Each row is a point on a tangle of strands that fork, close into loops and nearly touch. The rows are in no order.
Points whose rows are less than 59.9 apart are linked; no others are. Some points are linked to none.
vak: [-18  36  47  45 -31 -12  47 -29   7  44]
Sus: [ 32  17   6   2  47 -76  19 -24   2   6]
Palot: [-12 -48 -22  17  26  19 -24  37 -19 -41]
dafe: [ 24  -6 -38 -11  23  48   7  16 -45 -18]
Rud: [-20  15  15  -5 -67  30 -54  40  26  27]
Pob: [ 19  15 -23 -40 -49  41 -39  22  -7   5]
fud: [  0 -15   3   3  36 -33 -11 -24  11   2]
muku: [-34   8  13   2 -27  25 -34  -1  -5  43]
daza: [-29   7  -1  -6 -32  31 -22   1 -28  46]
timu: [ 13  54  30   5 -19  39 -15 -15  37  17]
bek: [-17 -15  -6   3  23 -88  19 -17 -22  28]
pemag: [  0 -21 -34   0  25  30  38   8 -63  -6]
Debe: [ 38  19 -28 -34 -29  43   9  -3 -65  17]
debi: [ 24  24  17   1  34 -59  36 -45   9  13]
Dar: [-15  38  39  39 -39 -30  67 -39   8  34]
sezu: [ 22 -25   2  27  51 -13   5   0 -19 -40]
tudol: [-46 -15  19   9  -3 -33 -19 -33   3  44]
rason: [  5 -13 -11 -39  -3  29   3  52  51 -41]
puge: [ -3  26  21   3   6  -5  43 -43   0  20]
noda: [-30  -3 -43  -8 -22  13  73  -7 -52   8]
sil: [-35  10  41  26 -17 -16 -11 -28  10  53]
med: [-33   9  27   4 -24   7 -38  -5  55  18]
mab: [-24 -49 -14  -9  14  -7 -22  40  42 -41]
pas: [  1  21   0  -7 -48  35  -8   6 -52  48]
nel: [ -4   1   2 -12  12   2 -18  -8  54 -16]
Gurun: [-32   2  -9   6 -22 -74  61 -37 -10  15]
lozi: [  9   2 -22 -53 -29  37 -10  48  35 -25]
Dobun: [ 26 -16  -3  24  35  31  -6  31  -2 -75]
goga: [-21  26  49  38 -19  -3   3 -22  14  52]
Dom: [ -7 -24  -7  12  29 -73  31 -15 -30   6]
muzo: [ 22  25  -8 -18 -57  34   5   3 -69  40]
dakub: [-40   9  16   4 -42  22 -50  13  28  35]
nup: [-40 -16  11   4   2 -58  10 -31 -12  40]
goz: [ 11 -25   1  24  48 -49  25  -9 -29 -19]
Mor: [ 11  27  18   1  12 -50  58 -48   5  13]
riz: [ 29 -21   6  32  45  -4  -8  11  -5 -63]
pofos: [-15  13  21 -12  -9   4 -28 -11  64   1]
rusab: [ -1 -46  -4  21  32 -51 -34  24   6 -39]
bog: [ 11   9 -26 -41 -24  42 -30  29  17 -14]
bogal: [ 31  18  -2 -20 -74  34 -51  23 -18  18]
vuso: [ 10 -29   1  29  40 -69 -35  17  -3 -32]
Kodu: [ 13  20  12  -2 -75  32 -54  37   8  28]
Dipi: [  4 -12 -16  -8  26  20 -12   2  24 -25]
Sinid: [ 44  14   8   1  52   3  12 -27  31 -35]
Vuli: [ 33  31  13  -8  34  11   8 -43  41 -17]
kud: [ 17  -9 -30  -8  25  41  -5  12 -10 -24]
Dulat: [-19 -19 -40  -3   8  16  61   2 -61   1]
tir: [-13 -30  -8 -25   5   2  -5  44  58 -38]
Guno: [ 38  11 -37 -31  -1  49  11   4 -56   0]
mumi: [ 24 -20 -11   5  22  33  -6  45  21 -75]
nazop: [-15 -52  -9  20  26 -11 -25  35   6 -49]
ropit: [ 13  26  15  -5  24  11  24 -43  12  10]

A piece is two or more points that can be reached from each other along the links. Count, over all rows, the pieces, the separate loops (a circle has one, a figure eight two, a Y none), the forks (points with three links) and the tips (points with one).
pieces | 3
loops | 1
forks | 3
tips | 7

A tip is a point with one link. Name the tips that can be reached along the links from each point below, in the order of the rows.
muku | Palot, noda, vuso
sezu | Dar, mumi
Mor | Sus, Sinid

A fork is a point with three links, a tip a point with one. Leave the first point through the second and follow the links. Name the first fork or tip that comes.
sil / goga | Dar
debi / Mor | Sinid
muzo / pas | dakub
Pob / bog | nazop
nel / Dipi | dafe
Sinid / Vuli | Sus
dafe / pemag | noda
nup / bek | mumi

Name the points in between on the shortest way along the links from the first point to the second, in order.
pemag / dakub | dafe > kud > Dipi > nel > pofos > med
sil / sezu | tudol > nup > bek > Dom > goz
Sus / Vuli | debi > Mor > puge > ropit
Pob / nazop | bog > lozi > rason > tir > mab
Guno / noda | dafe > pemag > Dulat
mab / vuso | nazop > rusab
